Each row is a point on a landscape with many valleys, with its height.
From any point a ball rolls to the lowest of the 5 points nearest to it. It stops when none of these is lower. Distance is the straight distance between rows; heights are no part of it.
Pog (h 578): [147  67 165 103 115 104 124  82  97 121 111 125 147 119 134 156  49 157
 172 151  64 152 123 138]
tik (h 456): [141  68 133  93 115 145 116 114 124 130 108 121 137 122  97 148 112 121
 116 126 113 133 125 155]
Doz (h 238): [104 188 103 119 134 149 101 155 174 174  85 140 109 181  81  55 195  59
  99 147 151 143 151 159]
detoz (h 398): [114 174  85 134 127 157  87 183 132 122 120 190  98 120 135 100 187 100
 120 138 144 121 114 186]
giga (h 386): [123  85 157 108 130 110 143  71 145 140 119  92 150 116 117 190  68 177
 162 127  90 147 124 131]
Tas (h 598): [140  95 170 142  89 147 139 106  90 102 164 114 103 132 135 157  82 145
 113 127 108 148 153 111]
Teres (h 497): [125 110 127 125 151  86 121 104 129 133 134  93 144 141 132 180 116 181
 150 103 101 121 108  91]
rikes (h 511): [142 118 147 134 128  85 158  87 161 124 141  70 141 131 145 178 123 192
 152 103 117 134 130  78]
Geraf (h 498): [142  73 155 119 115 124 157  76 111 122 117  97 137 112 124 167  82 142
 145 142  87 145 127 158]
Bizuz (h 164): [121 163  81 119 153 133 113 143 171 164 100 136 134 156 105  69 169  75
 104 136 159 143 114 140]
fogin (h 519): [129 142 123 134 117 134 108 183 100 116 145 156 122 113 150 143 157 160
 124 125 129  97 117 148]
les (h 510): [154 129 149 115 116 123 107 160  69 102 168 143  99 132 139 140 113 176
 113 113 130 100 141 131]
faleb (h 416): [109 117 122 134 131 129 108 152 129 148 142 123 137 110 129 156 156 163
 123 123 136 105  94 104]
Niden (h 388): [141 105 173 159 114 106 155  67 114  77 116 103 158 107 126 162  67 141
 163 162  61 153 148 102]
kir (h 470): [141 100 160 137 129  91 119 115 112 128 160  98 133 125 139 175 119 160
 127 118 111 119 142 104]
fadu (h 773): [145 131 183 156 121 115 136 135 121 100 170 106 131 114 141 168 128 170
 114 115 113  97 142  72]
bik (h 180): [101 196  89 134 121 155 127 143 180 168  99 156 122 171  91  37 180  61
  99 151 150 153 139 133]
Dipa (h 387): [112  97 149 112 155  98 145  60 167 127 110  84 165 126 132 172 112 184
 162 120  99 148 126 127]
gine (h 334): [113 141 113 115 115 165  96 156  99 138 126 157  99 109 127 127 143 139
 118 154 154  91 137 157]
dulin (h 403): [162 116 167 147 106 114 160 103 115  98 166  88 128 129 136 165  70 135
 115 117  77 151 165  48]
Rud (h 284): [ 83 137  96 114 165  84 126 122 171 167  79 123 169 156 147 130 148 134
 156  91 159 127  68 130]
Foli (h 363): [140  76 161 115 120 112 122  99 118 130 144  98 152 123 122 167  79 165
 126 120 104 136 134 130]
dosek (h 327): [150  95 173 150  79 119 162  92  83  90 151 118 137 128 136 148  45  82
 157 169  69 164 192  99]
pudon (h 210): [169 129 178 152 141 105 179  77 145  81 149  65 113 138 119 168 111 167
 125 102  94 159 178  45]
Kad (h 325): [103 111 138 116 158  77 143  79 175 124 131  76 171 156 122 167 115 202
 170  97 113 162 114 131]
pevi (h 214): [113 173  73 146 139 137 118 132 182 182  71 165 150 154 110  49 171  55
 105 144 155 176 137 127]
zunen (h 176): [113 140 108 102 138 152  98 148 114 145 130 140 120 124 130 108 164 139
 122 131 147  98  94 163]
vol (h 671): [150 151 181 158 111 121 120 148  89  94 161 124 103 124 146 159 105 190
  92 117 125  90 144  98]
fesab (h 208): [115 124 118 117 148 102 119 119 153 167 128 114 135 125 131 162 148 146
 140 111 156 104  95 129]
revu (h 453): [108 142 112 144 157  94 108 170 113 139 152 136 114  88 154 152 180 164
 130 137 131  90 115 108]
Tad (h 443): [136  90 121  86 149 122 139  87 137 154  99  98 126 119 114 156  83 147
 128 134 120 133  96 151]
raf (h 354): [128 117 137 119 117 149 101 136  92 143 158 133 103 113 118 146 120 150
 124 118 141  83 126 145]
kibig (h 340): [140  95 179 121 118 117 144  82 120 106 142  93 150 119 131 166  88 153
 147 122  83 149 140 106]
pof (h 508): [129 147 147 134 111 158 104 175  82 102 163 162  90 115 135 138 155 174
 128 127 139  75 138 143]
vel (h 553): [165 101 177 134  95 122 120 140  91 102 161 106 102 128 149 127  97 150
 108 126 107 114 156 109]
bamef (h 367): [ 86 135  67 118 153 148 115 179 152 143 125 155 113 113 138 107 173 102
 117 143 165 124 106 143]
bive (h 331): [119  86 133  97 133 112 120  88 127 135 116  92 154 125 121 138 116 143
 116 107 122 119 102 137]
Vene (h 206): [121 189  72 126 136 167 109 162 157 161 105 159 117 127 112  69 164  40
 100 151 156 127 118 144]
moguk (h 471): [126 174  40 146 141 135 137 165 194 156 110 192 146  94 174  51 148  66
 113 156 147 153 130 144]
zelu (h 320): [154 117 178 121 117 101 172  72 120  72 130  74 139 123 122 187  92 114
 152 155  64 179 167  80]
nid (h 233): [184 141 173 159 122 128 197  97 130  37 136  94 127 135 156 142  98  90
 124 123  99 165 188  32]
Ziz (h 286): [114 178  78 117 130 174  97 158 156 148 110 173  76 144 110  50 191  79
 102 157 166 143 113 160]
beki (h 225): [106 148  90 120 146 148 115 163 148 170 113 135 128 139 110  99 169  80
 136 116 162 111  88 130]
rup (h 546): [140  78 177 117  92 135 131  92  79 108 139 105 111 102 117 162  47 116
 140 135  91 132 146  98]
bar (h 452): [103 154 122 122 138 163  99 181 115 131 162 167  89 111 131 119 159 164
 124 132 160  89 102 161]
vedor (h 458): [104 150  79 156 145 107 118 172 136 142 126 169 128  89 177 129 163 110
 130 162 160 103 107 136]
feda (h 151): [131  95 124  93  92 202 107 138  98 116 162 166  96 130 109 114 133 147
 115 110 121 110 126 192]
Nise (h 209): [115 130 114  96 137 188 104 132 152 155 102 156 100 169  84  67 166  88
 100 108 155 123 116 181]
sidad (h 369): [110 150 105 123 136 145 112 162 121 163 120 138 121 112 159 125 153 122
 131 110 155  97 101 153]
lam (h 113): [133  95 148 128 122 140 113 101 108 117 128 113 140 112 115 165 111 161
 110 114 128  99 120 133]
rere (h 366): [165  84 180 146  73 115 152 114  90  72 160 122 127 133 137 143  61  85
 131 152 102 145 192  77]
zume (h 447): [133  66 170 135  94 113 149  81  94 103 120 110 128 111 122 157  74 117
 165 188  71 161 158 130]
Teki (h 454): [174 104 190 148  87 130 140 149  90  71 166 151 112 148 142 125  79 139
 113 135 101 142 175 102]
rusin (h 184): [202 124 160 167 100 125 192 135 110  44 133 124 119 153 128 126  78  45
 144 127  88 185 199  69]
senok (h 119): [201 149 147 164 110 144 202 137  95  38 125 148 156 172 144 123  91  26
 141 138  95 168 208  71]
rof (h 540): [127 164  87 194 113 118 165 137 196 164  86 156 154 120 120  14 165  35
  91 165 151 205 157 101]
fol (h 347): [115 130  88 142 155  68 115 172 122 163 139 132 144  94 156 142 156 153
 146 105 166  96  99 125]
magaz (h 556): [137  88 151 114 103 159 130 118  67 117 168 141 115 110 126 138 107 119
 105 134 114 131 137 140]
mib (h 462): [107 108 159 135 161  94 172  69 149 126 129  80 161 123 138 185 104 192
 171 117  93 140 150  74]
lis (h 319): [124 134 112  90 134 186 102 125 122 146 117 131 102 139 120  96 161 108
 113 113 152 109  98 186]
vasi (h 783): [145 125 170 175 125 104 126 127 136 105 148  95 113 121 136 171 118 168
 133 113 115 127 154  44]
luset (h 478): [111 171 106 148 113 157  93 190 100  90 147 184  90 118 124 125 144 177
 115 139 140  79 125 187]
mizo (h 399): [121 125 142 106 114 130 118 143  88 141 132 125 138 120 126 129 119 141
 122 113 144 109 115 153]
Nurok (h 551): [152 111 164 122  96 154 110 114  70  86 165 141  87 134 123 120  98 159
  98 126 126 116 163 125]
Lumo (h 272): [110 131 106 105 138 122 112 137 134 171 133 113 149 124 127 121 144 139
 115 112 153 103  93 163]
besim (h 339): [ 89 177  76 111 129 150 105 154 143 157 125 166  94 137 110  84 182  79
 102 121 166 125 133 179]
Valup (h 384): [ 98 180  86 153 161 106 109 173 162 140 122 155 125 104 158  95 175 111
 115 138 163 104 103 154]
nen (h 426): [131 136 110 132  97 180 117 164  84  92 158 177  61 119 131 103 152 164
 128 127 131  91 121 176]
dupo (h 751): [152 141 176 145 109 114 151 125 116  97 161 108 137 122 129 164 106 157
 133 114 114 108 139  75]
Rut (h 364): [131 114 107  86 126 162 113 114 139 157  96 130 136 153 103 124 127 107
  99 112 135 123  92 199]
kupif (h 365): [140  99 159 129 131  95 147  87 143 104 131  69 147 111 127 190  80 160
 155 128  82 134 151  83]
dazo (h 301): [139 114 131  95 144 133 130 111 142 170  90 119 150 154 119 104 132 128
 120 102 149 114  80 165]
rim (h 374): [123 190  68 175 129  99 147 135 185 155  79 153 156 136 134  37 177  28
 134 163 184 173 122 112]
tipit (h 262): [100 111 120 108 146 114 132 104 157 156 107 110 151 141 131 130 127 128
 131  93 159 105  95 145]
Ner (h 125): [110 184  81 120 144 127 125 156 160 161  99 164 127 164 104  64 188  47
 108 146 167 146 121 136]
Seku (h 298): [ 93 101 115 130 165  79 153  97 176 154 118  97 176 156 145 157 120 194
 189  91 106 130  93 123]
buto (h 293): [117 121 130 104 139 140 102 137 131 155 100 129 128 124 114 133 137 141
 126 100 160 110  98 157]
latis (h 342): [119 171  78 108 158 182  98 160 133 157 121 171 111 151 112  65 210  78
 114 141 165 146 109 186]
val (h 356): [ 98 150  72 136 160 132 115 175 145 163  86 151 149 105 152 101 165  88
 129 146 163 131  86 145]
bos (h 274): [173 116 177 148 109 118 172  90 107  69 125 102 137 151 137 166  67 107
 142 146  88 158 176  61]
Vef (h 463): [118 165  72 130 160 114 141 128 204 168  45 125 165 139 151  60 174  78
 139 136 189 147 101 123]
pim (h 646): [137 112 187 139 125 103 126 131 106 104 165 107 124 116 138 146  94 165
 120 110 119 124 151  81]
Sida (h 271): [115 141  79 119 158  93 134 148 155 157 116  98 170 132 128 126 167 116
 156 113 164 111  70 139]
ruf (h 268): [120 167  64 129 141 124 114 172 158 156  95 157 139 135 140  79 172  74
 120 145 172 123 108 145]
guz (h 400): [115  83 141 108 162 100 130  84 142 149 140  97 158 125 139 167 104 189
 152 127 112 141 103 130]
met (h 362): [111 183  48 143 137 151 132 156 191 147 115 186 131 116 133  65 181  72
  98 154 156 160 127 127]
Galo (h 278): [118 145  99  98 157 129 106 129 142 165  99 128 123 159 104 107 135 113
 124 120 167 115  98 168]
kezi (h 549): [142 103 163 132  73 168 145 117  64  96 153 150 115 110 112 138  61 124
 133 146  85 150 169 115]
Vez (h 269): [118 122 120  97 177  95 138  97 161 151 114 108 158 147 126 156 133 170
 161  93 137 138  91 145]
sep (h 218): [139  82 163 134 129 106 139  85 122 118 137  87 137 106 115 168  98 169
 136 120 107 138 131 103]
ripev (h 455): [102  93 126  91 106 193  93 131 103 148 121 152 116 141  93 120 130 137
 132 110 123 104 118 191]
Beve (h 425): [109 149  93 103 131 179  99 176 100 136 146 169  89 109 128 112 168 132
 110 130 160 107 127 201]
Zus (h 353): [ 99 183 103  97 120 175 116 149 149 151 105 158  89 197  77  55 189  70
 116 142 145 142 127 154]
neze (h 785): [139 143 163 164 142  90 150 117 129 114 165  94 130 127 132 167 114 191
 110  98 120 122 166  49]
tuv (h 595): [126 117 143 139 143  77 128 122 137 123 165  88 137 128 132 180 129 191
 162 100 102 109 133  74]
Peda (h 465): [ 91 188  85 161 121 131 113 190 119 117 130 183  96  82 166 113 160 133
 117 156 144  96 109 165]
nodut (h 224): [186 130 178 188 110  95 181  98  99  61 125 118 130 125 126 145  72  76
 159 161  61 173 178  63]
sivis (h 228): [ 99 154  97 136 159  98 130 152 154 157 116 127 164 118 143 112 171 119
 135 104 169 105 107 142]
bufaz (h 461): [123  78 132  83 144 133 102  92 125 151  87 116 144 121 112 126  97 140
 121 117 117 122 114 192]
kob (h 509): [163  81 176 154  76 161 120 134  57  98 169 171  89 121 118 119  86 138
 115 148 124 127 158 139]

Where does a ball stop that starts at each point below?
rere | senok
Niden | senok
vedor | Ner
zelu | senok
Rut | Ner
zume | senok

Call two points neighbours if one is among the 5 nearest of the other. Go from one point of each pair to the other, from neighbour to neighbour, staying as low as possible. Name the highest point that can't be avoided.
sep, pudon | kibig
zunen, fesab | Lumo
lam, Ner | bive
fesab, Ner | Galo
fesab, sivis | Sida
pudon, senok | nid
